Each scene shows the same named points in several views. A view is turned or mirrored, and shifted as a whole, has a little noise and may leave points out.

Scene 1
View 1
k_627: 38	-2	4	10	-35	8	2	2	11	-3	-3	-14	31	26	-14	-36	-23	-10	-12	13	22	11	-8	0	-26	-15	-18	5	-11	10	-7	3	-3	0	-35	-6	6	11	-24	15	2	-2
k_174: 74	-8	-12	27	-61	-21	13	-8	13	2	10	-16	20	14	-5	-71	-46	-17	-9	4	36	2	-28	-20	-48	-34	-20	-20	-17	27	16	16	-5	13	-33	-20	14	-9	-17	18	-16	-12
k_634: -3	4	25	-4	2	28	-17	5	-2	1	-13	-15	47	30	-24	10	8	-12	0	22	8	23	21	25	0	2	-10	33	-2	-16	-28	-13	-12	-13	-35	17	0	41	-28	1	7	0
k_106: 20	-2	12	7	-12	8	-8	-3	-3	2	-6	-17	38	19	-16	-12	-6	-11	1	15	16	13	7	11	-11	-13	-7	17	-2	-6	-12	-4	-9	-4	-30	6	10	28	-21	0	-6	-5
k_704: 38	-5	3	16	-21	-10	-2	-11	-3	2	0	-17	30	9	-9	-28	-19	-8	0	9	25	5	-5	1	-20	-22	-6	2	-3	4	1	5	-8	2	-25	-2	19	17	-15	-2	-16	-8
k_272: 12	-3	17	7	1	5	-14	-7	-13	7	-7	-18	43	12	-18	0	1	-15	10	15	15	17	15	18	-4	-9	-1	21	2	-15	-16	-9	-15	-5	-28	15	13	37	-15	-9	-15	-9
k_2: 37	-5	10	18	-34	-2	-6	-5	-2	12	2	-16	39	19	-19	-36	-20	-33	12	15	23	23	4	7	-26	-14	-14	7	-12	1	-8	-4	-24	3	-41	7	-1	22	-20	12	-15	-14
k_437: 7	3	13	-2	8	16	-9	-1	-3	-6	-13	-18	36	19	-14	7	3	8	-10	15	13	5	8	15	-1	-9	-3	23	4	-8	-16	-3	4	-11	-21	4	18	31	-21	-7	1	4
k_482: 51	-9	-11	21	-14	-30	5	-23	-9	-4	1	-20	20	-9	4	-31	-25	13	-7	1	33	-15	-19	-9	-20	-37	4	-11	6	10	16	15	5	7	-9	-15	45	8	-4	-15	-29	-8
k_525: -12	3	20	-8	33	15	-17	-7	-15	-7	-18	-19	41	11	-13	33	17	18	-6	16	9	1	19	26	15	-6	9	32	16	-22	-22	-7	4	-17	-12	13	28	45	-17	-23	-4	3
k_502: 25	-2	-5	1	11	-6	3	-13	-2	-19	-12	-18	20	2	4	0	-8	41	-28	5	22	-22	-16	0	-4	-26	6	5	13	5	4	14	27	-6	1	-17	48	14	-12	-19	-7	9
k_298: 41	-10	-8	19	5	-36	-1	-29	-19	0	-1	-23	22	-20	4	-14	-14	16	1	1	32	-17	-11	-2	-10	-36	17	-6	14	0	14	12	3	4	-1	-8	53	19	2	-29	-38	-10
k_269: -13	4	30	-9	10	34	-20	6	-6	2	-16	-15	52	31	-26	20	16	-11	1	24	5	26	28	31	7	6	-9	40	0	-22	-34	-16	-12	-17	-33	22	-2	47	-29	0	9	1
k_208: 30	-2	2	9	-7	-6	-3	-11	-4	-4	-5	-18	29	7	-6	-15	-13	6	-9	9	23	-2	-5	3	-14	-22	-1	5	3	2	-1	7	2	-2	-18	-4	28	18	-13	-8	-12	-2
View 2
k_272: -3	4	4	-10	0	11	-13	6	-4	7	3	7	4	-11	-11	18	-3	5	17	-12	1	-46	21	-15	7	-7	6	-6	-9	-17	1	-16	-1	28	-13	20	-1	-11	-8	-14	-3	-35
k_627: 0	-5	-9	-10	-27	13	-16	5	8	-8	18	-3	14	-16	-10	37	-14	-7	13	-34	8	-18	5	-6	2	-5	4	10	14	-26	5	12	-10	3	-4	-2	29	-1	10	9	8	-12
k_269: -8	9	11	5	0	5	-27	18	-6	4	9	16	3	-7	-41	12	-13	-5	31	0	-5	-70	23	-10	18	-6	0	-9	-10	-51	-16	0	20	33	-13	22	-14	-13	-23	-42	-13	-51
k_437: 0	-2	-2	-3	-14	4	-12	-2	5	15	15	3	10	2	-22	9	-5	-6	14	-3	7	-31	14	-12	7	-21	8	-6	-14	-31	-9	4	5	14	-17	13	-7	-2	-8	-23	-3	-39
k_298: 9	-9	-13	-30	-11	12	13	-28	10	25	5	-12	11	-2	27	10	15	8	-11	-16	17	13	10	-21	-11	-28	17	-5	-18	28	17	-26	-29	5	-19	14	5	-1	11	17	12	-17
k_502: 10	-15	-18	-12	-29	3	8	-30	20	33	24	-11	18	15	-3	-1	7	-9	-9	-3	24	18	4	-15	-6	-46	18	-4	-23	-8	-4	7	-11	-10	-24	5	-7	10	3	-6	9	-29
k_704: 3	-6	-10	-18	-19	13	-7	-4	8	1	11	-5	11	-13	5	29	-4	1	6	-29	9	-12	8	-13	-1	-11	8	4	4	-6	11	-4	-18	6	-9	4	21	-3	10	12	9	-14
k_106: -1	0	-2	-9	-12	10	-15	4	2	1	9	3	9	-11	-11	25	-7	-1	16	-19	4	-33	14	-11	6	-8	5	1	-1	-24	1	-2	-3	16	-9	10	10	-7	-1	-7	1	-27
k_208: 4	-7	-10	-15	-19	10	-4	-11	10	11	14	-5	14	-5	0	18	1	-2	3	-18	12	-7	8	-13	-2	-22	11	0	-7	-8	5	-1	-13	4	-14	7	9	-1	5	2	8	-22
k_634: -6	6	7	3	-5	6	-25	16	-4	1	11	12	6	-8	-35	17	-12	-5	27	-7	-3	-60	20	-9	15	-6	1	-6	-5	-46	-12	2	14	27	-10	17	-4	-11	-16	-32	-9	-43
k_525: 0	4	4	-2	-2	2	-9	-6	1	30	10	9	6	11	-25	-10	5	-1	12	15	6	-41	22	-18	9	-31	11	-19	-33	-26	-15	-9	12	24	-24	26	-31	-6	-22	-42	-10	-55
View 3
k_704: 3	-7	-5	2	-8	9	14	-3	-2	-1	-21	-3	6	-4	21	9	-18	17	7	9	3	-4	-10	39	-8	-18	-5	-13	-14	2	-23	14	-1	-9	-7	1	-7	-27	-8	-19	-3	-22
k_174: 4	-32	-26	39	-16	8	48	14	-1	11	-40	4	13	27	43	19	-45	14	8	13	-2	5	-23	51	-11	-42	-6	-43	-14	-4	-41	40	-23	-14	-1	-13	-41	-40	-8	-3	20	-24
k_106: 5	-3	-6	-14	-8	16	0	-17	-6	-11	-12	1	6	-9	12	10	-3	17	15	-3	2	6	-10	32	-4	-5	-8	-3	-9	1	-22	8	6	-9	-16	5	13	-20	-14	-29	-20	-11
k_208: 3	-4	1	1	-16	13	10	-6	-3	0	-16	-4	-3	-15	9	5	-8	14	2	12	1	-13	-7	31	-7	-20	-4	5	-15	5	-21	12	-3	-11	-1	3	-6	-29	-8	-18	-10	-25
k_298: -3	11	15	4	-8	0	9	11	9	13	-23	-16	-2	-26	14	-8	-25	17	-15	33	7	-40	3	43	-15	-32	5	5	-24	13	-7	2	1	-5	11	5	-21	-30	3	-13	11	-44
k_482: 0	-4	5	19	-16	6	21	13	3	16	-26	-10	-3	-14	17	-1	-26	13	-12	30	4	-31	-4	42	-14	-38	4	-1	-24	9	-18	15	-8	-9	11	-2	-29	-36	0	-6	12	-41
k_525: 2	18	19	-35	-13	21	-26	-30	-7	-16	7	-6	-11	-45	-20	-2	27	15	6	2	4	-15	5	14	0	4	-4	42	-12	9	-6	-11	18	-9	-9	18	32	-14	-12	-35	-42	-18
k_269: 7	9	1	-44	-2	22	-25	-39	-10	-28	6	4	5	-21	-3	12	23	20	26	-19	3	19	-7	19	3	21	-13	13	-2	1	-17	-5	21	-9	-31	14	46	-7	-20	-46	-46	2
k_634: 7	2	-3	-34	-6	22	-16	-35	-12	-25	1	5	5	-15	0	15	17	19	26	-16	2	18	-10	23	3	13	-13	9	-2	-2	-21	1	15	-10	-27	12	37	-12	-20	-40	-41	2
k_627: 7	-22	-19	9	-18	19	21	-12	-10	-6	-20	8	6	9	21	21	-11	13	18	-3	-3	13	-18	34	-4	-18	-10	-17	-7	-5	-37	26	-10	-15	-12	-4	-5	-30	-15	-20	-15	-9
k_2: 6	-10	-16	-8	3	7	11	-9	0	-9	-22	4	19	12	35	15	-24	25	19	-5	5	19	-19	46	-6	-4	-11	-34	-8	-3	-27	14	4	-6	-23	2	4	-18	-14	-27	-4	-7
k_437: 5	1	3	-17	-18	22	-7	-24	-10	-12	-2	0	-5	-24	-6	10	15	13	12	-1	0	-3	-4	19	-1	-4	-8	21	-9	3	-20	4	6	-12	-11	9	18	-21	-14	-29	-33	-14
k_272: 3	10	4	-29	3	11	-13	-19	-2	-14	-8	-3	8	-19	9	4	-1	24	13	0	7	2	-5	33	-4	5	-6	1	-10	5	-13	-3	16	-4	-20	12	22	-13	-12	-35	-21	-12
k_502: 2	-3	13	14	-34	21	10	-6	-8	8	-10	-7	-20	-33	-14	1	8	2	-8	24	-4	-35	2	18	-7	-35	1	36	-20	9	-19	12	-9	-17	15	3	-15	-39	-5	-11	-18	-37
View 4
k_525: -11	-13	-13	23	29	-12	58	33	-24	-11	41	-5	-1	4	-30	-2	0	37	-3	-28	-5	-19	3	7	12	5	-10	-29	8	2	-3	-3	-21	4	-16	-27	19	19	-40	-26	27	7
k_298: -28	-3	-15	18	-12	11	22	15	16	-5	20	18	31	-8	14	3	13	15	10	2	-9	42	-10	-25	41	3	-2	-1	1	14	-8	50	14	28	-2	-12	21	-9	-3	-19	30	-14
k_482: -14	-6	-20	20	-15	7	19	15	18	-2	10	18	33	-7	23	7	15	3	16	6	-2	43	-1	-31	38	4	8	13	-11	20	-10	54	18	18	5	1	13	-11	9	-12	26	-12
k_106: 4	2	-11	14	14	1	38	19	-8	-2	6	-8	13	2	-9	-13	-1	19	16	-15	10	-2	-2	-12	-5	15	15	0	-4	6	0	3	7	-11	9	-14	2	-5	-12	-8	12	0
k_272: -9	6	-5	14	17	6	42	20	-11	-2	14	-10	11	1	-17	-18	-4	32	11	-18	5	-4	-11	-5	-5	14	7	-14	8	-1	2	-3	6	-3	5	-26	7	-6	-23	-15	14	-2
k_2: 6	18	-4	7	5	15	23	11	3	5	-18	-12	22	-1	5	-25	-5	11	28	-9	22	9	-10	-24	-21	22	30	15	-5	3	5	2	30	-19	28	-10	-10	-25	3	1	2	-6
k_269: 8	0	-6	15	38	-7	58	30	-31	-5	19	-22	-5	8	-38	-20	-9	37	9	-35	13	-37	-1	8	-24	18	8	-20	5	-4	4	-30	-12	-22	0	-29	3	8	-38	-14	10	11
k_437: 4	-9	-15	21	21	-10	47	28	-16	-7	21	-4	5	5	-17	-4	1	22	8	-22	5	-11	7	-6	4	9	6	-8	-5	8	-5	2	-9	-9	-3	-14	8	8	-22	-14	17	8
k_627: 19	-1	-16	14	7	-2	28	17	0	0	-11	-4	18	3	7	-10	3	1	27	-7	19	5	8	-24	-7	15	29	22	-19	15	-2	14	15	-22	20	5	-8	-11	8	0	5	3
k_208: -4	-6	-17	19	4	-1	31	20	2	-3	10	5	20	-1	4	-1	7	12	15	-8	3	16	3	-19	16	8	10	4	-10	13	-6	25	7	2	4	-5	8	-2	-4	-12	19	-2
k_174: 12	5	-19	12	-18	12	5	7	25	7	-29	9	39	-3	37	-6	9	-17	36	11	19	42	5	-46	7	15	38	45	-28	24	-5	44	41	-12	32	18	-11	-30	35	8	5	-9
View 5
k_627: 0	-4	-4	0	-1	-14	-2	-47	-3	-6	-27	20	-23	10	-3	13	34	4	-4	12	36	12	-4	23	-1	10	-2	-12	9	19	0	-6	-9	2	-3	1	4	10	-2	-23	19	0
k_502: -30	26	24	22	-4	10	8	-25	-26	21	-15	37	-9	-19	5	-20	4	0	0	14	11	2	-30	-31	2	-2	-6	-9	10	12	35	-33	-5	3	-17	10	-8	12	-7	3	12	32
k_174: -14	-8	11	16	-3	-12	-1	-84	-12	1	-68	41	-14	12	-25	13	36	-9	2	16	36	5	-12	38	-5	-12	-6	-20	6	-4	-23	-3	-22	0	26	-22	5	58	-10	-28	30	-16
k_269: 18	-4	-29	-21	8	-7	7	16	15	-23	33	-19	-31	-2	18	14	20	25	-13	-4	20	10	-2	-1	3	30	7	6	6	36	20	-12	6	6	-47	28	5	-49	18	-6	-1	17
k_437: -3	8	-6	-2	3	-1	7	-5	-1	-6	9	5	-22	-7	10	-1	15	13	-7	5	17	7	-14	-11	3	15	1	-1	8	25	25	-19	1	4	-31	18	-1	-19	6	-5	6	21
k_272: 4	-3	-16	-6	10	5	11	-2	11	-20	7	-7	-24	-5	2	9	10	14	-9	-9	8	1	-19	0	0	7	9	3	-1	8	2	-13	-4	3	-27	8	4	-14	17	-2	4	6
k_2: 8	-16	-16	-7	8	-8	5	-36	12	-25	-23	3	-24	9	-11	23	28	7	-7	-3	25	4	-7	32	-4	4	6	-7	-1	3	-21	0	-11	2	-3	-6	9	11	11	-19	15	-12
k_208: -14	7	5	10	2	5	7	-28	-8	0	-18	21	-15	-7	-2	-2	13	3	-4	5	13	3	-23	-5	0	-1	-1	-7	5	6	8	-18	-8	3	-11	2	-1	12	2	-6	14	11
k_482: -28	11	21	26	0	13	12	-47	-18	8	-39	35	-8	-13	-16	-11	6	-7	0	5	6	-5	-36	-9	-3	-19	-2	-10	1	-15	0	-23	-15	0	4	-13	-4	42	-2	0	18	8
k_634: 14	-4	-25	-17	8	-7	5	4	13	-21	22	-12	-29	0	14	14	23	21	-11	-2	21	10	-3	4	3	24	7	2	6	32	16	-11	2	5	-37	22	5	-36	15	-10	3	13
k_704: -8	-2	0	7	3	1	6	-37	-3	-8	-25	17	-17	-2	-9	6	18	3	-4	3	16	2	-18	10	-2	-4	1	-7	2	1	-6	-13	-11	2	-4	-5	3	19	4	-10	15	2

In a view up to two points have been moved. Name them for each view, in the order of its rows, or write -.
view 1 => k_298
view 2 => k_627
view 3 => k_269
view 4 => k_2
view 5 => -

Scene 2
View 1
k_987: 8	47	-9	3	-4	11	-7	-29	1	-1	-4	34	-47	2	14	20	17	9	-3	3	-23	-24	-9	-31	-41	-3	-8	-8	-35	3	-21	-24	7	3	-9	6	8	-11	-5	15	-10	24
k_436: 1	0	11	-1	5	6	-10	17	11	-12	15	0	14	-12	-9	-8	-6	-2	4	-7	-22	10	-5	-15	-4	-2	-18	8	-19	-11	0	-19	17	17	-2	7	1	-1	-19	2	-4	-11
k_327: -19	-14	-2	-10	-9	-18	11	5	13	-6	0	6	41	-25	-18	-30	9	-4	-19	-11	-8	-16	-14	43	-7	-9	-11	4	-9	-17	11	-35	9	13	11	-16	2	1	8	12	1	-12
k_668: -14	13	-12	-8	-14	-15	12	-21	7	-2	-12	25	7	-17	-6	-14	22	1	-22	-6	-8	-34	-16	31	-27	-10	-8	-5	-18	-9	-2	-37	3	4	9	-16	6	-3	15	19	-3	7
k_280: -2	33	-15	-2	-23	-19	15	-32	11	1	-20	36	-5	-14	2	-9	26	9	-6	4	1	-34	-21	12	-35	-17	-15	-5	-13	-5	-9	-29	0	-5	7	-20	-3	3	14	24	1	10
k_245: -10	2	-4	-5	-23	-28	18	-4	18	-6	-10	17	40	-23	-13	-32	13	1	-2	-2	8	-15	-20	31	-12	-19	-21	5	0	-14	6	-27	6	3	13	-25	-10	11	10	19	7	-14
k_519: 5	21	0	2	-17	-12	7	-7	15	-6	-7	20	13	-12	-3	-14	8	5	13	3	0	-6	-16	-8	-18	-17	-23	4	-7	-8	-6	-18	9	2	4	-13	-12	10	-5	15	4	-8
k_681: -39	-34	-8	-20	-16	-38	26	3	16	-4	-9	6	73	-39	-29	-53	19	-7	-41	-18	3	-34	-20	94	-6	-13	-7	2	0	-22	23	-51	3	11	24	-35	5	1	29	20	5	-18
k_564: -11	-14	4	-6	-13	-23	12	12	19	-10	0	2	54	-24	-20	-37	2	-2	-1	-6	3	-2	-16	29	0	-16	-21	10	0	-18	11	-26	12	11	12	-20	-9	10	2	13	7	-24
k_532: 4	35	-7	1	-3	8	-6	-21	3	-3	-3	27	-32	-2	8	13	15	5	-6	0	-22	-22	-8	-17	-34	-3	-9	-5	-32	-1	-16	-26	7	4	-4	4	9	-9	-4	13	-9	19
k_341: -1	32	-11	-2	-6	0	0	-25	2	-1	-6	29	-27	-6	6	7	20	5	-12	-3	-19	-29	-12	-4	-37	-4	-7	-6	-29	-2	-13	-30	4	4	-2	-2	9	-9	3	15	-8	20
k_184: 10	52	-10	3	-6	12	-8	-32	1	-1	-7	36	-53	3	16	24	19	10	-1	5	-25	-25	-9	-34	-43	-3	-8	-9	-37	3	-24	-23	5	1	-9	8	8	-10	-6	15	-12	28
View 2
k_184: -58	-11	-5	0	-17	2	-15	23	-5	-21	-8	9	16	-7	0	33	9	11	-28	32	25	33	-4	8	-15	-12	-15	-1	-28	30	-14	-32	-5	-18	5	-9	-3	-21	-29	-6	-12	-4
k_987: -52	-11	-5	-3	-14	0	-12	18	-3	-19	-5	9	14	-8	1	30	7	10	-25	29	23	30	-3	9	-13	-11	-13	-2	-27	27	-11	-28	-4	-17	6	-8	-1	-20	-27	-4	-11	-6
k_436: 18	9	35	-17	13	-15	-2	-13	10	-2	12	-11	2	-16	1	7	-14	17	5	9	14	-4	4	17	3	3	6	-8	-44	28	9	-12	10	2	11	-41	24	-11	-23	13	4	-13
k_280: -18	-10	-19	-17	15	20	6	16	29	-3	7	-3	20	5	-8	30	7	-4	-16	9	18	27	6	30	-14	-20	-17	7	0	-7	7	8	-10	-7	21	2	6	-14	-1	-7	-9	-5
k_532: -36	-10	0	-8	-3	-1	-8	9	3	-15	2	5	11	-12	1	26	5	9	-20	22	21	25	2	8	-13	-8	-11	-6	-25	23	-6	-20	-1	-13	11	-11	2	-16	-22	-4	-7	-8
k_341: -31	-16	-9	-12	3	3	-3	8	8	-13	6	7	10	-11	0	28	8	5	-21	19	20	28	7	9	-16	-10	-12	-7	-18	16	-4	-11	-2	-12	17	-3	1	-14	-14	-7	-6	-7
k_519: 5	9	12	-16	14	7	2	11	28	2	4	-16	17	6	-7	20	-8	7	1	6	18	7	-3	38	0	-13	-6	12	-21	6	11	1	-3	2	12	-24	20	-16	-11	7	-4	-8
k_564: 50	7	20	-31	40	3	15	-16	40	14	26	-21	6	-4	-6	8	-13	3	13	-10	9	-5	13	37	3	-3	2	0	-19	-5	26	23	7	11	27	-28	31	-7	3	10	6	-14
k_245: 37	2	6	-30	39	12	15	-5	43	12	22	-18	13	1	-8	15	-8	-1	6	-9	10	4	13	40	-1	-12	-5	5	-7	-12	24	27	0	9	28	-17	26	-9	7	4	3	-11
k_681: 67	-19	-9	-50	70	15	33	-38	54	18	52	-11	-5	-17	-7	10	0	-12	4	-24	3	5	43	25	-13	-5	-1	-19	9	-30	37	55	7	11	56	1	26	3	32	-7	11	-18
k_668: 1	-18	-16	-27	28	13	10	-4	29	-1	20	-1	9	-9	-5	24	7	-5	-14	3	14	22	19	20	-15	-13	-12	-8	-1	-7	13	15	-1	-4	31	3	9	-8	6	-9	-2	-10
View 3
k_436: 25	7	5	-1	-9	-4	-12	6	2	-7	-16	-27	-8	8	-20	-17	3	-20	6	-2	-2	26	0	-11	-5	-5	17	21	-3	-10	0	-18	-23	0	5	-23	10	30	17	-19	15	-11
k_681: 28	1	47	40	48	4	-4	8	9	28	15	3	-23	58	18	-46	-17	-5	38	-11	2	37	8	-42	-31	-4	40	-12	23	-30	53	30	-20	18	5	-31	-43	2	-49	31	40	35
k_519: 21	6	-7	-12	-2	14	-4	21	15	-3	-15	-12	2	-5	-2	-18	-10	-11	9	2	8	19	3	-2	5	-9	13	4	11	-5	9	4	-10	-14	14	0	-7	-5	6	-10	1	3
k_327: 24	3	25	19	20	2	-6	8	7	11	1	-8	-15	30	3	-31	-7	-8	21	-8	1	29	7	-24	-18	-7	27	1	11	-19	29	9	-20	8	4	-23	-20	14	-20	5	26	13
k_564: 36	10	15	13	13	2	-5	12	14	2	-6	-15	-13	26	1	-31	-17	-21	27	0	6	41	-3	-31	-9	-2	30	7	18	-19	23	5	-15	1	16	-28	-18	0	-8	12	19	16
k_280: -1	-7	5	-8	14	23	0	22	11	14	-2	6	6	-3	13	-19	0	15	3	-5	6	-2	20	17	-4	-19	7	-16	7	-2	25	23	-10	-10	-1	21	-19	-3	-21	-13	4	10
k_987: -11	-9	-4	-21	-10	15	-8	14	0	4	-10	-7	9	-20	-10	-5	21	16	-17	-8	-2	-15	25	35	-1	-22	-7	-2	-15	4	3	-3	-18	-10	-13	23	11	32	4	-45	3	-18
k_184: -16	-12	-7	-25	-13	19	-7	16	0	5	-10	-4	12	-26	-9	-2	23	21	-22	-8	-3	-22	28	44	1	-23	-9	-5	-17	8	1	-1	-18	-13	-14	32	12	31	4	-50	0	-21
k_341: -8	-11	8	-10	3	16	-7	13	2	12	-4	-1	4	-6	-1	-12	16	17	-9	-9	-3	-10	25	25	-9	-21	0	-7	-9	0	14	6	-19	-4	-12	17	0	26	-9	-31	9	-8
k_532: -6	-9	2	-15	-5	13	-9	13	1	6	-8	-7	5	-12	-9	-8	19	13	-12	-8	-2	-10	24	28	-5	-20	-1	-2	-11	0	7	-1	-20	-6	-12	17	7	30	0	-38	7	-13
View 4
k_668: 26	-10	-10	-21	22	5	18	5	37	-3	10	-13	3	-3	15	13	-14	4	6	-14	-35	-2	8	-6	5	16	9	-16	-1	10	4	3	21	31	2	2	-22	-8	-1	15	-3	-16
k_184: 27	10	-11	9	-9	13	20	-21	28	-24	-31	-24	23	-2	25	-12	12	8	25	-7	8	6	16	8	-40	6	29	-25	1	-14	21	17	0	-20	32	2	-14	12	-28	-10	4	23
k_341: 27	1	-11	-5	3	11	18	-10	29	-12	-12	-15	13	-3	21	1	4	6	18	-13	-9	1	11	2	-24	9	18	-20	3	-2	12	11	10	2	20	2	-19	5	-13	1	2	7
k_987: 25	9	-10	6	-7	13	19	-19	26	-20	-27	-21	21	-1	24	-11	11	6	22	-8	5	5	13	5	-36	6	25	-22	1	-12	19	15	1	-16	29	2	-15	11	-24	-8	4	21
k_327: 9	-8	-3	-35	28	9	-1	16	14	9	25	2	-6	10	6	12	-9	-1	-10	-14	-31	-2	-2	-24	28	11	-18	6	6	11	-1	6	16	46	-9	1	-21	-5	17	17	1	-18
k_245: 7	0	0	-28	39	1	5	15	25	1	21	-13	-1	13	5	-5	-21	3	-14	-4	-39	4	3	-26	43	14	-12	5	-6	6	4	6	10	48	-13	-1	-10	-11	7	11	-3	-20
k_681: 16	-27	-8	-51	44	3	3	31	25	23	49	10	-20	2	3	37	-24	-3	-13	-24	-58	-11	-7	-25	43	18	-23	3	6	31	-12	-5	36	75	-25	2	-32	-18	34	36	-4	-43
k_532: 22	7	-9	-3	-2	14	14	-14	21	-14	-18	-15	16	1	21	-5	9	5	17	-10	1	3	11	0	-27	6	16	-16	4	-7	15	14	3	-4	23	1	-17	9	-16	-4	5	14
k_519: 7	14	1	-12	24	4	7	-1	20	-11	-3	-22	12	16	10	-22	-10	6	-5	3	-18	9	8	-20	24	10	-2	1	-7	-10	13	12	-3	21	3	0	-4	-1	-9	-4	-1	2
View 5
k_681: 12	-1	-10	-23	-1	18	-33	19	27	56	-30	29	52	0	-35	-3	69	-30	44	-9	-32	-17	31	-19	-29	43	2	-40	47	-40	44	-33	5	-11	-20	-14	-39	30	-24	3	23	4
k_184: -7	14	-1	6	24	-17	-3	-12	-33	0	-4	-17	-11	-36	13	-22	-4	0	9	26	21	0	-9	16	-1	-33	-13	-15	-40	-1	-18	21	-1	32	7	30	35	-6	18	17	-18	10
k_436: -1	3	-12	-1	-11	13	-11	-16	-15	24	0	20	12	14	12	4	-1	-15	-6	-12	-14	-32	-6	-9	9	-10	-23	-20	-8	3	11	1	-18	9	-6	-14	14	25	-8	-9	-25	28
k_987: -7	14	-1	5	21	-14	-4	-12	-30	1	-4	-14	-8	-32	11	-21	-1	-1	10	24	19	-2	-8	14	-1	-31	-12	-16	-36	-1	-14	19	-1	31	6	28	32	-5	15	16	-18	11
k_245: 5	10	-7	-15	-1	9	-20	5	-9	19	-12	27	38	6	-22	12	33	-18	21	-1	-27	-29	9	-14	-7	20	-6	-27	16	-47	18	-23	-3	2	-18	-3	-8	25	-13	1	5	-2
k_519: 0	16	-6	-8	3	3	-12	-4	-27	1	-2	17	21	0	-7	12	8	-9	9	6	-14	-28	-4	-6	4	-2	-12	-19	-7	-36	1	-7	-7	14	-10	7	12	18	-4	2	-8	1
k_564: 6	6	-11	-14	-12	17	-20	1	-5	25	-9	34	39	17	-15	16	26	-21	13	-12	-32	-36	7	-19	-2	19	-11	-29	20	-36	23	-22	-9	-2	-18	-16	-8	32	-18	-7	-2	8
k_668: 2	10	-3	-10	16	-2	-19	6	-4	24	-19	5	22	-23	-16	-13	38	-15	31	14	-4	-5	13	1	-18	8	-1	-27	4	-30	11	-9	6	11	-7	15	-3	9	-2	13	8	1
k_280: 0	18	-2	-8	21	-9	-15	4	-21	4	-13	1	20	-27	-17	-8	25	-8	30	23	-1	-8	4	4	-11	0	-1	-21	-8	-44	-2	-6	5	18	-7	26	10	5	4	16	7	-9
k_327: 6	1	-10	-12	-3	13	-22	3	5	37	-15	22	31	3	-15	-1	37	-21	22	-6	-22	-22	14	-12	-12	16	-9	-31	19	-22	27	-16	-3	0	-13	-10	-12	25	-14	-1	2	13
k_532: -5	10	-3	3	17	-8	-7	-10	-23	10	-7	-8	-1	-25	9	-18	5	-6	11	17	13	-5	-4	10	-3	-22	-12	-19	-26	-1	-6	14	-3	25	3	21	24	1	10	11	-15	13
k_341: -3	10	-3	-1	19	-9	-10	-7	-18	14	-11	-8	2	-30	3	-20	15	-7	18	20	11	-2	1	9	-9	-16	-7	-22	-20	-7	-3	9	1	24	3	21	18	0	9	14	-7	9

In a view up to two points have been moved. Name them for each view, in the order of its rows, or write -.
view 1 => k_668, k_245
view 2 => -
view 3 => k_519, k_987
view 4 => k_681
view 5 => -
